Points on a hilly landscape, in no order, each with its height.
From any point a climber takes the steepest step (rise divided by distance) to one of its 2 nearest points. It stops when none of these is higher. Distance is the straight distance between rows; heights are no part of it.
<382>: [141 135 147 112 100 128  88 166 160 134 147  86 165 117 191  94 152 144
 164 196  78 146  85 102  91 138 156 146 117 129 104 132  80  74 108  59
 143 146 107 132 164  75 114  86 167 114 118 122 169  90 130 132 184  94
 128 134 146 124]  height 479
<688>: [124 131 105 181  57 128 156  71 129 168 171 120 132  98 110 116 111 112
  91  93 160 102 133 174 125 165 133 142 183 104 180  98 182 107 170 138
 158 129 157  71 103 141  92  99 202 102 141 174 141 127 126  40 127 163
  90 135 142 131]  height 86
<214>: [145 161 131 132 175  97 144 122 110 110 136 103 107 143 140 139 165 119
  93 165 138 135 161 150 124 138 107  50  99 146 139 152 124 117 144 151
 191 140 123 153 134  65 143 182  78 108  23  93 133 152 140 181 104 104
 122 110 124  93]  height 149
<1168>: [144 158 107 117 154  91 182 168 118 113  84 170  99 111  94 142 168 142
 157  98 120 143 107 137 153  58 104 102 127 154  94 159 109 193 169 163
  88  92 144 125  96 106 156 176  87 164  60 125 118 138 108 160  85 120
 145  76 106 155]  height 104
<18>: [140 149 134 124 131 140 107 111 131 147 129 131 129 133 115 108 103 140
 158 122  92 141 111  94 130 104 150 181 148 104 120  87 117 157  92 141
  90  77 128 116 121 159 106  67 155 140 185 142 151 106 124 127 127 105
 117 197 145 154]  height 319
<340>: [124 144 116 108 177 102 189 155 114 105 120 167 103 100 132 155 186  96
 161  88 127 120 156 149 118  86  98 106  84 161 126 139 136 179 173 135
  95 137 127 108  93 107 157 178  83 149  58 131 105 162 104 151  65 115
 144  81 105 140]  height 119
<208>: [140 117 147 107 170 119 126 162 131 106  83 147  96 140 127 143 159 151
 167 139  91 165 104  98 136  90 119 121 109 128  80 148  65 145 126 155
  93 103 121 162 158 133 151 156  84 154 122 104 133 134 118 163 118 102
 135 129 132 152]  height 97
<645>: [145 121 125 142 147  92  99 122 117 154 177 144  91  83 168  96 142 115
 151 147 107 118  88  93 125 113 152 155 138 103 124  47 124 136 136 141
 141 100 164 110 106 152  85  72 165 100 137 148 173 149 145 105 121 121
  93 189 126 155]  height 416
<4>: [ 98 167 112 167 108 112 147 105  97 127 112 111 136 137  86 124 105 105
  49 119 199 102 161 200 183 156 104  90 154 128 173 141 233 167 123 132
 179 158 153 122 118 197  89 189  93  71 156 169 102 160 144 122  96 162
 104 111 107 112]  height 219
<250>: [110 131 203 162 167 108 146  40 124 141  88  95 175 172  86 137  99  91
 132 110 113 189 138 173 112 151 148 152  86 105 154 134 152 121  78 158
 114 110 123 146 103 119 132 105 166  88 135 118 115  55  97 147 122 122
 129 146 166 134]  height 252
<1121>: [114 132  74 132 134 127 158 115  87 124 123 129 113  73 165  89 107  69
  88  70 181  79 172 162 149 148 114 117 174 136 146 103 189 164 153 160
 137 143 178  84  63 196  78 157 124  90 136 142 125 149 119 113  58 157
  90 149 118 108]  height 461
<326>: [128 128 159  85 143 120 202  69 148 113 163 168 107 127  87 132 183 132
 128 131 147 108 182 170 114 101  90 130  59 106 200  97 159 139 176  87
 164 144 136  75 125  45 144 101 126 117  92 136 131 158 126  78 136 141
 152 103 102 135]  height 524
<978>: [150 177 116 186  96 110 161 129 104 144  65 140 130 125  73 157 116 153
 122 118 150 160  86 151 171 106 127  69 160  99  93 186 125 174 128 222
 114 102 124 136 119 140 138 171 111 189 120 151 115 128 112 172 103 150
 153  92 112 142]  height 67
<517>: [117 138  90 123  91 142 112 157 105 116 127 110 151 144 120 145  91 118
  73 124 183  74 150 141 178 144  97 134 159 147 135 170 183 164 138 116
 139 163 125 138 114 173 111 201  85 115 158 136  91 181 163 125 107 166
 108  84  94 114]  height 300
<518>: [137 115 130 105 110 131  86 180 156 103 128  71 146  98 192  81 154 157
 125 232 111 128 128 106 105 144 128 131 120 142 119 120  79  82 139  66
 175 143 119 150 159  53 128 119 144 107  75 102 174 105 162 155 182  95
 116 152 155 104]  height 562
<203>: [103  86 167  99  97 115 117 162 129  84 142 144  93 146  98 189 163 159
 168 182 124 149 101  85 125  95  82 139 107 147 106 137  78 122 129 109
 160 126 104 150 184 104 154 149 124 141  76 137 110 158 161 101 183 130
 149 129 125 129]  height 758
<667>: [112 134 132  77 145 153 129 145 157 120 112 121 158 128 117 109 100 194
 170 151  75 123  99 135  76 132 140 142 122 155 138 118  63 126 120  76
  85  73 119 122 140  95 178  95 152 192 166 106 153  75 144 150 165  81
 184 138 189 117]  height 607
<414>: [153 108  87 126 189 124  66 184 142 123 118  63 120 139 191  76  82 149
 107 194  96 120 113 100 138 132 192  81 138  98  96 130  73 109 131 158
 122 136 125 168 139 147 108 130  90 165 150  81 185 138 115 209 132  96
 135 166 105 107]  height 397
<707>: [119 107  94 134 107 162 122 145  96 118 143 138 124 114 171 136 142  71
 105  66 169 115 163 132 146 143 118 153 160 138 104 137 200 136 124 116
 134 188 148 125 113 205 104 152 112  89 154 161 106 150 138 113  91 165
  90  93  87 147]  height 451
<1148>: [ 94  74 147  70 104 144 157 139 132 112 169 165  78 119  92 149 114 170
 136 138 141  96 127 117 114  95  72 170  91 155 175  63 119 152 159  54
 140 104 135 113 135 107 133 111 134 146 156 140 107 151 167  88 149 145
 126 143 128 141]  height 277
<2>: [145 160 116 181  90 116 137  83 127 172 151 123 141 107  94 107 122 110
 103 120 148 135  98 159 137 159 157 134 189  94 144 103 158 115 145 202
 135 116 144  98  99 155  97  99 206 115 135 162 140 121 119  94 128 127
 103 157 126 129]  height 55
<977>: [123 117  81  87 112 143 140 174 142 103 161 109  86 125 124 106  97 163
  83 191 140  61 118 124 134 125 100 122 146 131 165 116 104 154 173 100
 150 110 129 138 105  95 154 149  93 163 124 103 121 164 201 135 140 114
 130 153 144  82]  height 355
<1048>: [137 160 137 155  78 124 119 118 168 155 152 112 124 132  92 160 153 135
 159 151 118 168  74 103 117 116 140 138 149 107 122 149  98  86 123 133
 156 119  94 122 149  97 145  95 184 126  87 152 128 107 124 109 162 107
 144 123 133 138]  height 390
<1146>: [179 196 117 190 104 109 130  91 115 168 142  99 157 114 106  93 116 111
 108 133 139 150  92 147 130 168 169  88 207  86 110 138 126  89 132 237
 140 126 117 112 116 171 103 144 179 126 101 154 150 116 100 154 115 124
 144 149 122 120]  height 22
<427>: [142 140 131 171 144 130  97 112 105 145  81 126 132 163 126 120 109 132
 150 119 104 202 136 100 180 102 172 144 170  99  73 108 128 168  80 185
  96 111 138 131 147 221  94 118 107 115 199 163 141 128  81 161 128 140
 114 173  87 172]  height 649
<567>: [104 130 151 119 125 149 156  79 116 109 113 151 186 168 114 131 111 128
  94  83 175  86 198 171 117 158 115 111  84 141 197 137 200 131 128  99
 117 151 133 108 111 109 143 142  96 114 185 133  85  95 123 109 132 140
 134  93 113 108]  height 283
<988>: [120 123 142 113 146 127 136 201 123 112  71 194  98 147 128 167 162 149
 169  94 103 166 137  91 156  74 109 117  91 177  70 171  84 174 129 138
  79 108 120 159 159 133 169 172  66 170 154  99 108 129 109 148 117 135
 148  96 115 160]  height 89
<882>: [158  92  89 101 138 159 101 193 121 126 118 148 130 116 194 102 138 107
 125  68 132 102 167 103 109 164 134 125 114 166 100 148 125 122 113  99
  77 164 120 143 111 173 136 152  89 157 176  86 103 126  94 124 111 143
 121  65 116 130]  height 525
<98>: [140 120  96 161 133  98 120 103 127 138 153 123  69  79 146 116 135 105
 106 153 137 129 101 111 156 121 133 140 149 112 128  79 136 135 143 155
 186 133 160 112 113 165  87 108 141  85 118 147 148 158 163 121 128 147
  78 181 115 142]  height 462
<682>: [158 129  85 135  81 169  91 156 139 153 154 120 138 121 188 119 153  99
 157 113 129 147 106  90 102 160 170 127 184 115  72 172 103  76 117 112
 112 167 125 116 141 152 126 120 157 146 125 137 139 133  88 105 135 147
 155  73  96 156]  height 567
<987>: [136 141 160 138 204 112 141  92 124 113 104 108 114 141 140 114 112 109
  85 143 134 143 148 152 122 157 138 102  78 121 159 115 127 135  99 175
 150 127 122 189 105 113 128 141  98  72  92  91 126 100 132 169  84  96
 112 181 161  99]  height 189
<171>: [121 131 161 159 157  81 155  35 133 150 138 119 143 120 154 113 150  91
 137 133 102 156 149 155  95 149 130 127  87 109 142  95 129  82 110 145
 150 132 133 115 124  86 117  94 187  61  66 145 168 103  88 123 106  98
 123 153 138 116]  height 99
<902>: [145 134 101 158  96 178 140 161 129 152  81 160 147 134 131 137 116 133
 138  68 131 156 118 106 157 112 156 123 177 135  79 164 130 157 106 143
  76 141 138 108 136 183 138 140 110 160 205 146 100 109  84 123 108 151
 133 107 116 154]  height 117
<1077>: [105 103 152  92 119 106 130 190 144  74 140 109  87 132 118 146 149 167
 152 233 115 117  98 110 132  96  98 132 131 125 114 124  57 113 160  98
 180 122 121 151 181  66 155 132 131 138  60 129 146 152 178 135 194  89
 145 153 141  97]  height 867
<830>: [119 109 117 124 107 120  91 161 143 103 151  80 120 100 179 110 153 140
  91 224 125 128 163  88 130 134 118 120 128 152 116 134  78  82 121  99
 195 168 117 155 168  81 119 150 100  83  72 115 143 133 164 150 162 123
  83 145 124 101]  height 636
<866>: [140 154 136 174  83 115 132 120 112 152  99 141 125 144  77 168 133 124
 139 117 165 180 104 124 185  98 137 122 189  96  81 140 139 159 109 186
 151 116 127 150 151 185 118 135 128 125 130 173 113 133 122 115 122 160
 104 129 103 164]  height 633
<121>: [113 132 141 103  97 166 105 148 159 123 137 112 151 143 106 151 104 160
 155 141 113 128  82 109  99 134 137 146 158 124 141 131  90 106 140  98
 113 100 103 140 159 104 181  99 156 177 153 106 120  92 166 115 172 129
 164 125 179 110]  height 523
<96>: [167 189 130 191 135 102 134 113 109 151  85 124 125 138  88 131 115 130
 135 142 119 184  86 134 169 112 165  77 179  84  85 159 103 155 108 237
 113 106 116 144 132 167 116 160 130 163 112 147 144 134 113 181 107 135
 141 136 112 146]  height 49
<333>: [125 131 109 147 129 159 138 207 129 125  68 184 119 130 147 138 121 144
 152  82 109 163 146 101 177  67 128 114 139 173  66 174 116 171 124 134
  58 130 123 134 141 180 140 170  66 170 200 114 128 115  91 150 110 162
 131  96 110 168]  height 101
<506>: [109  98 178  95 163  92 150 129 125  82 102 181  83 154 105 196 177 133
 152 135 148 167 141 116 141  84  79 113  49 139 153 113 110 150 132 126
 160 111 110 143 158  87 159 128  97 112  76 128 104 146 139 124 129 130
 133 121 115 136]  height 452
<898>: [132 134  94 167  60 132 136 149 127 137 128 139 110 134  68 178 118 139
 118 133 154 134  85 124 171 104 124 138 198 114 103 158 132 158 152 160
 146 135 137 124 142 175 120 149 124 160 138 158 107 156 146 110 148 152
 114 126 119 155]  height 568
<803>: [133 148 100 125  98 146 125 147 147 137 143 122 130 107 108 151 138 149
 148 153 127 116  83 128  90 144 135 120 159 139 123 141 103  87 146 113
 132 111 120 113 126 101 174 118 150 165 116 127 128 131 147 110 157 115
 161 106 142 119]  height 457
<393>: [125 104 134 118 121 146 122  99 132 163 110 192 147 130 155 128 129 139
 200  56  77 134 120 103  88 107 121 172 112 142  96 103 135 127  95  95
  40  96 149  99 137 139 117  87 174 148 210 139 152  72 108  82 107 115
 116 119 169 164]  height 251
<416>: [138 125 136 116 118 149 124 125 134 149 106 162 126 110 153  95 100 149
 161  89 109 123 143 100 146  88 149 166 137 154 115  94 122 146 102 108
  58  79 152 114 119 164 117  77 146 138 230 119 142  77 126 124 107 124
 114 164 164 143]  height 282
<331>: [162 148 128 140 148 137  99 156 161 158 124  72 166 111 220  54 163 126
 155 187  71 143 105 125  72 174 167 120 139 119  98 134  83  62 110 118
 125 136 109 148 152  83 110  86 152 100 118 109 182  92 117 171 166  80
 134 111 133 126]  height 408
<907>: [115 111 151 128 149 141  79 140 114 102 113  71 151 171 117 111  53 134
  75 166  94 142 139  96 161 156 171 167 112  96 103 158  94 133  76 135
 122 134  90 208 151 156 124 122 102 110 171  77 128  87 129 163 153 135
 143 203 177 102]  height 320
<920>: [148 128  95 155  86 133  91 151 125 146 134 128  89 127 112 147 107 134
 133 143 123 126  87  81 186  90 157 136 211  91  79 110 110 162 155 167
 132 120 156 106 134 194 103  98 139 166 152 162 139 157 133 112 141 155
  96 155  90 154]  height 512
<166>: [131 127 205 154 143 100 140  40 132 137  94 114 179 185  72 178 135 108
 163 104 104 221 132 152 133 125 133 153  92  98 116 150 134 112  61 139
 131 116  90 153 139 101 143 106 165  89  82 127 111  73  90 133 145 138
 150 117 145 130]  height 287
<374>: [142 154 128 114 186 106 164 153 111 117 120 136 120 132 125 147 177 123
 126 117 140 126 155 157 115 129  99  61  99 143 124 159 119 146 155 151
 135 133 119 143 117  78 150 186  57 142  57 103 101 147 114 167  77 108
 152  86 122 117]  height 132
<257>: [130 125 140 139 139 129  95  89 144 139 142  88 162 123 164  99 102 132
 150 125  87 129 105 117 101 158 164 163 126 100 136 119 114  85 105 120
 105 114 114 137 119 118 127  79 174 123 153 106 158  68 125 122 146 108
 141 156 169 125]  height 208
<454>: [144 114 112 135  99  89  90 179 149 117 158 103 112 103 169 128 191 127
 138 215 122 147 120  89 135 105 127 116 153 144  85 152  70 101 145 114
 190 156 152 130 158 102 105 133 116 104  56 141 160 157 142 129 156 127
 102 141 103 138]  height 715
<95>: [115 120 141  94 135 127 138 161 124  86 117 138 103 151 106 155 102 173
  87 162 130  88 129 125 151 107  91 122 117 136 154 119  91 161 143 141
 135 111 130 172 136 104 159 159  96 148 125 108 111 147 186 145 127 113
 130 168 144  90]  height 393
<311>: [141 112 132 125 169 126  60 158 132 120 127  60 130 151 159  86  82 137
  70 196 102 143 130  83 156 141 189 132 117  95  96 145  82 110 106 160
 136 144 105 189 155 129 109 140  99 114 141  88 152 117 129 181 148 107
 125 193 153 101]  height 359
<378>: [129 168 143 149 133  97 195 135 101 123  76 168 121 132  74 172 155 131
 143  96 153 161 114 166 148 108 104  82 116 125 129 161 134 178 144 182
 116 102 118 121 107  90 157 174 106 165  86 157  87 132 110 156  94 129
 166  84 117 142]  height 87
<324>: [151 140 123 132 206 111 127 160 142 132 107  92 137 111 202  65 150 117
 148 187  88 140 112 129  86 161 174  85 111 111  92 120  75  84 133 154
 112 128 110 162 140 102 121 124 113 129 101  84 178 116 109 189 134  77
 145 146 139 112]  height 357
<360>: [110 119 119 159 109 129 151  84 111 147 138 137 121 105 120 128 114 102
  94  94 172 120 147 162 136 151 118 158 144 116 184  85 189 120 152 126
 175 144 153  96 110 155  96 109 155  62 160 159 126 144 149  67 128 163
  81 139 131 133]  height 112
<945>: [129 109 160 127 131 162  80 126 137 108 116  95 155 165 121 129  71 140
  93 131 133 121 137 121 122 165 146 147 122 145 137 153 115  98  89 121
 128 136  93 185 145 126 161 135 116 121 177  91 107  90 148 146 134 138
 118 145 179 111]  height 281
<813>: [139 155 129 151 176 128 115 136 150 161 119  89 140 126 150  72 123 121
 155 150  71 173  97 116 103 165 187 101 137 100  99 122  73  97 116 189
  64 114 100 161 151 143 122 115 106 153 148  81 162 101  92 198 132  84
 158 151 120 127]  height 317
<484>: [ 91  77 206  96 109 154  99 106 130 104 138 114 172 188  99 157  66 155
  80 127 144  90 178 143 123 167 105 167  84 142 193 122 148 109 120  63
 156 149 109 145 153 113 147 138 143 115 179 103  89  91 162 112 172 161
 115 132 120  93]  height 347
<312>: [116 100 100  87  97 159 136 155 133 109 175 136 115 114 112 142 106 158
 109 149 161  64 125 125 117 138  96 152 125 158 175  96 118 141 161  60
 123 114 131 112 106 114 151 139 114 146 161 116 108 146 180 103 146 131
 147 126 138 113]  height 313
<499>: [119 124 136 115 140 155 107 106 153 128 118  99 166 138 140 103  69 153
 109 133 118 103 135 143  87 163 148 137 115 132 174 130 107 101 116 116
  98 109 109 152  97 101 167  98 144 151 174  82 122  65 146 139 122 106
 146 152 182  90]  height 247
<74>: [131 127 184 123 179  94 135  92 155 140 122 115 155 155 117 123 159 126
 217 130  45 195  85 121  85 119 125 159  73 121  82 120  96  99  75 120
  97 105  92 137 147  79 127  73 176 106  83 127 147 101  78 143 167  95
 154 118 142 134]  height 108
<66>: [121 128  99 128 152 116 142 126 126 122 166 113  93  91 142 116 158 101
 105 140 157 113 153 137 135 130 114 106 122 134 147 108 138 124 163 133
 173 134 163 118 109 100 119 145 106  99  58 121 126 169 154 129 105 128
 112 134 121 119]  height 175
<834>: [108 158 149 172 121 121 124 105  95 143  61 128 143 150  85 149 102 136
 116 117 147 200 128 116 191  84 150 125 164  90  82 148 164 159  57 170
  99 103 130 169 162 230 119 143 108 118 186 173 111 114 100 152 105 159
 110 139 119 158]  height 728
<115>: [126 118 165 122 162 103  95  87 138 129 149  84 149 142 116 115 112 135
 163 143  62 136  95 104 107 151 146 194  96 114 124 106 128 127  93  87
  93 102 128 140 107  98  95  54 159 109 138  97 166  73 133 142 172 105
 154 198 187 110]  height 169
<41>: [136 131 171 129 200 106 126  97 126 104 126  88 118 150 144 129 121 125
  68 175 125 119 158 147 110 145 132  90  55 136 164 136 112 106 112 120
 184 133 102 173 137  75 144 159  97  76  47  73 121 118 140 170 113  98
 122 157 147  73]  height 168
<630>: [119 101 163  62 154 137 153  71 141 113 132 172 153 139 138 125 143 160
 156  84 110  83 147 146  64 142 108 122  62 142 178 109 145 105 137  60
 104 126 124  79 111  56 158  99 152 171 132 112 127  98 115  84 137 122
 171  85 146 116]  height 629
<1024>: [158 158  74 169  75 138 132 144 132 160 180 117 128  88 134 124 148 111
 140 135 133 128  76 115 121 134 168 116 217 102  87 154 130  87 156 140
 133 145 130  98 127 133 121 126 168 149  99 145 148 143 115 107 127 129
 139 106 111 137]  height 490
<744>: [159 169  45 169  73 123 106 140 130 157 162  90 121  90 108 116 110 120
  92 140 158  92  92 149 166 132 151 106 234 108 100 162 144 128 164 166
 164 153 139  96  97 160  93 139 140 160  95 143 155 176 133 123 120 157
 112 115  99 113]  height 419
<199>: [129 124 110  78 153 148 151 151 121 108 153 165 142 122 140 161 180 113
 145  82 143 106 172 140  90 131  95 128  70 161 154 146 146 125 157  88
  83 148  94 109 122  84 163 152  96 163 105 108 110 155 110 134 120 106
 166  49  87 120]  height 597
<191>: [118 118 109 102  89 174 144 148 131 126 143 178 153 116 140 156 141 100
 157  51 152  95 141 124 115 130 104 165 124 159 138 119 180 151 144  77
  82 156 130 100 118 145 128 136 132 146 158 140  94 130 113  78 122 140
 131  70  94 147]  height 181
<704>: [137 157 164 166 100 119 127  88 147 132 127 100 185 167  89 159 124 128
 156 126 119 195  97 132 114 134 142 143 136 108 105 162 107  71  84 148
 137 123  85 158 152 111 159 113 181 119 101 126 105  76 105 125 148 126
 154  96 142 139]  height 331
<1149>: [105 117 149 111 153 158 155 116 122 107 122 159 124 136 145 120 108 129
  90  90 169  81 193 150 122 137 111 132  72 159 199  99 190 141 126  87
 114 136 156 113  99 119 133 122 109 110 182 123 111 115 147 108 109 140
 108 129 130 120]  height 259
<952>: [116 152 171 159 161 110 133  64 121 129 114  77 160 153 106 109  84 110
  83 123 129 144 148 167 128 161 160 123 101 102 162 140 132 122  97 185
 131 118 105 166 106 131 128 136 131  95 128 100 109  80 124 168 102 114
 127 171 173 106]  height 216
<407>: [102 122 110 125  74 180 157 171 144 115 113 184 143 117 129 149 104 143
 128  89 153  86 140 111 151 111 107 151 137 188 153 142 157 164 134  78
  76 119 143  92 108 151 149 138 104 157 212 148  93 123 135 106 125 151
 125 106 124 143]  height 159
<887>: [135 129  72 150 137 123 125 110  96 147 150 114  89  97 144  83 107  98
  74 113 168  99 126 142 173 143 124 110 168 115 132 108 164 153 153 176
 178 153 180 106  95 179  82 137 121  80 125 128 141 166 171 125 101 169
  67 166 122 108]  height 508
<22>: [104 118 127  80 126 146 148 113 152 123 122 147 150 121 113 124 122 175
 159 119 107  96 116 143  68 134 110 140 108 146 173 106 120 112 149  57
  99  92 126 103  98  67 172  96 164 190 156 119 146 104 149  95 143  93
 178 108 163 129]  height 701
<784>: [134 115 152  99 114 141 158  98 125 151 102 188 159 140 137 153 150 129
 204  34  85 146 112 117  65 114 118 135 103 136 105 119 145 114 118  98
  70 120 119  87 140 104 146  91 171 150 146 150 128  98  72  66 120 125
 156  65 149 155]  height 224
<761>: [ 71 129 164 171  72 134 146  69 131 142 116 125 132 149  72 156  99 114
  77 120 171 135 139 185 159 135 124 158 149 115 186  98 197 132 125 120
 174 142 147 117 146 191 105 111 145  71 196 188  91 121 127  77 149 164
  81 150 135 144]  height 144
<384>: [117 157 105 162  83 152 165 171 115 122  84 170 158 133 122 131  97 139
 107  87 145 116 134 133 162  99 143 123 169 170 129 176 169 171 120 126
  81 122 127 103  93 174 154 168  96 162 217 143  91 106  99 144 110 147
 142  98 126 139]  height 136
<1000>: [131 124 155 148 144 109  93  82 130 165 171 144 133 117 146 100 134 111
 181 122  79 137 102  92 112 122 148 195 125  90 128  68 153 138  92 120
 120  96 145 113 122 158  84  69 193  89 149 150 158 117 126 107 132 113
 108 197 139 154]  height 366
<1014>: [128 164 102 154 100 138 105 112 102 128 118  76 150 142  86 119  89 119
  42 123 193 100 171 169 176 169 114  94 165 125 165 162 193 125 121 142
 182 159 116 162 111 165 102 200 101  90 176 138 103 169 170 134 115 181
 105 106 130  95]  height 258
<936>: [108  93 138 109 113 119 165 112 128 122 152 184  69 104 117 148 162 131
 152 126 133 130 115 129 125  82 101 147  92 131 157  63 138 153 151 105
 148 103 149  93 111 113 114  99 144 121 116 163 137 168 142  87 129 136
 105 151 126 175]  height 245
<367>: [120  67 148  90 133 128 105 195 145  90 139 167 103 130 144 164 183 133
 177 128 115 128 112  93 103 103 103 138  78 165  91 134  95 116 130  84
 134 131 118 139 171 112 151 120 121 144 106 123 118 157 125  99 147 126
 138  93 126 139]  height 687
<669>: [124  97 122  63 147 142 121 180 140  94 158 162 129 121 149 166 189 142
 181 128 128  98 135 118  71 122  88 128  55 181 118 136 121 107 150  52
 119 154  98 115 147  76 162 128 107 163  85 110 116 148 125 116 149 105
 164  52  97 119]  height 637
<740>: [112 122  92 110 136 121 200 131 134 141 149 178  83  68  96 151 165 112
 158 112 120  94 110 154 130  80 114 131 124 135 157  83 137 169 175 122
 119 110 151  82  85 106 124 120 157 158  71 157 129 179 136  86 109 124
 123 126 106 156]  height 218
<1161>: [112 107 149  85 173  97 190 112 135  98 134 170  82 126  98 147 191 139
 145 156 140 118 153 150 116  82  75  97  48 133 179  93 115 131 153 101
 173 123 129 112 129  45 159 128 112 125  49 133 130 172 143 111 129 111
 144 135 104 144]  height 482
<661>: [137 148 117 148 155 102 139  72 120 140 149  99 117 101 174  87 147  90
  87 127 150 119 158 146 101 177 122  76 125 125 161 111 146  90 149 149
 179 136 140 102 110 101 111 125 137  73  52 121 139 129 135 140 101 110
 102 158 131 120]  height 151
<432>: [153 156  75 157 129 124  90 161 121 164 135 109 116 146 129 116  93 131
 143 134 116 158  88  88 156 101 188  91 202  98  91 119  98 148 136 178
 116 131 142 104 141 189 104 131 123 197 148 147 157 158  99 149 131 138
 139 151  80 147]  height 471
<1130>: [154 154  63 150  64 130 133 126 136 147 137 111 100 107  73 118  78 147
  62 127 158  84  94 176 198 123 112 117 194 126 137 160 161 179 182 180
 168 140 148 100  94 180  90 154 112 165 126 145 130 190 165 145 129 167
  86 138 117 106]  height 368
<730>: [124 114 165  90 130 161  98  98 111 111 132 121 191 199 121 139  83 120
  85 112 170  89 219 149 123 178 108 123  76 153 193 164 169  90 110  81
 136 160 110 152 137 106 139 167 107 108 178  95  90 113 130 123 145 137
 125  79 121  81]  height 312
<957>: [167 132  69 134 151 120  70 176 132 145 127  73 120 129 172  90  92 140
 113 178 123 113  94  96 151 123 189  80 185 104  96 155  69 116 153 166
 136 145 150 124 136 151 120 137 112 180 121 119 167 160 121 168 127 119
 133 147 111 118]  height 431
<840>: [126 105 122 122 112 146 138 131 121 149 142 179 128 111 167 139 166  89
 173  51 123 128 130 119  87 137 123 156 110 136 105 124 157 107 132 103
  97 138 135  94 112 127 118 110 151 139 132 156 107 126  79  67 104 139
 133  75 120 152]  height 201
<584>: [140 116  86 145 108 127  74 171 148 136 157 105 119 108 169 128 182 107
 153 156 134 148 121  86 131 131 153 112 158 139  66 175  96  79 138 114
 155 174 132 133 158 144 114 138 127 131  75 136 142 146 109 129 139 151
 134  83  95 150]  height 634
<189>: [161 187 141 186 145 105 141 105 120 161 128 127 137 118 126  82 130 108
 155 125  93 183  75 123 125 142 171  92 168  86  86 118 109 113 117 231
 100 104 122 127 121 155 114 124 145 121 117 150 153 136  75 154 105 111
 148 141 100 156]  height 27
<993>: [ 96 103 143  82  77 149 106 171 153  94 149 107 114 149  90 144  99 196
 123 181 117  89  92 110 112 132  95 143 141 132 158 125  81 117 134  89
 125 104 107 152 163  99 171 122 142 177 135 119 123 128 179 123 173 110
 159 146 164  78]  height 453
<310>: [ 97  91 177  96  71 167 120 128 141 103 151 118 132 172  80 159  73 171
  99 141 132 102 130 126 122 140 100 169 123 132 175 126 113 114 123  81
 153 117 103 150 168 121 149 112 149 138 164 116  90 115 178 100 187 146
 135 147 151  94]  height 389
<205>: [122  96 186 107 176 112 106 111 133 113 127 123 128 148 105 129 132 133
 195 139  61 174 105 109 108 113 118 189  58 128 106 108 102 135  78  95
  95  94 114 147 166 109 121  64 144  94 119  99 132 104 129 141 153  92
 141 167 173 131]  height 135
<878>: [126 129  93 126 146  87 181 121 109 115 146 140  81  96 105 146 165  91
 128 111 142 118 135 162 145  99  95 117 116 124 140 101 150 169 182 146
 160 122 166  99  81 122 101 138 118 106  34 140 123 184 135 117  95 130
  92 131  94 147]  height 196
<274>: [137 125  52 127  78 151 112 152 125 142 124  93 131 139  93 124  71 131
  65 132 167  76 134 138 189 131 126 118 204 130 125 182 166 179 140 151
 150 170 160 120  97 183  93 178  97 155 151 135 120 188 160 129 120 177
 115 100 112 116]  height 332
<358>: [121 113  62 124 122 155 116 156  83 139 128 139 136  76 204  76 100  75
  90  58 168  76 170 138 138 162 132 147 170 141 117 124 202 161 126 136
  94 174 179  99  78 211  86 146 126 112 170 152 125 147 124 131  66 173
  96 127 103 127]  height 426
<1072>: [128 102 170  94 171 130  95 147 126 114 108 132  94 147 124 130 140 147
 167 151  68 171 123  75 129  93 114 166  80 122  93 119  75 162  76 132
  89  94 102 170 163 140 137  97 116 141 138 107 155 120 114 165 132 101
 128 174 143 147]  height 113
<97>: [121 137 136 145 142  89 141  51 121 153 151 109 142  94 178  81 164 105
 108 136 113 118 182 166  68 163 140 100 120 110 165  99 147  70 146 114
 165 148 135  87 110  60 109  99 177  78  72 139 166 100 102  96 119 110
 130 151 148 101]  height 124
<364>: [138 122 175 145 165  96 125  81 132 144 124 135 141 138 153 130 161  98
 168 132 102 173 117 124 102 137 123 144  80 122 103 107 122  97  81 158
 123 125 116 150 140 108 112  98 156  80  82 120 135  94  88 141 114  99
 130 133 127 142]  height 83
<530>: [136  96  74 120 124 152  88 165 114 122 149 138 123 120 177 129 132  88
 120  87 158 107 151  97 143 143 144 149 170 140  86 164 141 112 134 108
 116 178 150 142 129 189 113 147 107 128 137 127 112 159 123 120 111 170
 116  74 104 153]  height 485
<997>: [119 103 161  67 140 120 158  65 139 118 169 173 139 111 146 111 176 123
 152  98 127  90 197 149  68 142  98 125  65 126 165 105 181 112 154  58
 141 159 121  59 134  44 135  92 137 110 100 122 129 137 110  79 139 136
 151  83 109 123]  height 574
<542>: [114 124 170 106 169 126 152 140 120  98  79 151 106 145 113 162 123 140
 124 126 134 144 144 130 142  92  87 122  75 143 149 123 110 168 113 137
 134  97 123 165 130  97 155 149  90 120 120 114 115 111 138 139 116  96
 135 150 134 123]  height 425
<529>: [153 112 116  75 149 153 110 166 112 119 145 147 146 128 174 138 150 112
 118  87 159  84 196 121  93 165 112 127  79 180 125 145 139 101 116  79
  90 158 118 138 120 109 150 160  81 141 137  81 101 157 110 147 125 117
 141  51 101 108]  height 561
<99>: [ 60 140 135 162 108 118 147 101 105 128  93 124 128 132  70 140  98 127
  61 124 187 111 142 193 177 129 108 108 148 117 177 102 222 161 103 133
 155 129 156 113 126 211 118 150 111  71 202 189  92 147 149  98 132 163
  77 133 136 135]  height 179

For each start below, name the point where the climber stops.
<688> => <454>
<189> => <121>
<813> => <454>
<530> => <1077>
<274> => <454>
<97> => <22>
<214> => <121>
<977> => <22>
<499> => <834>
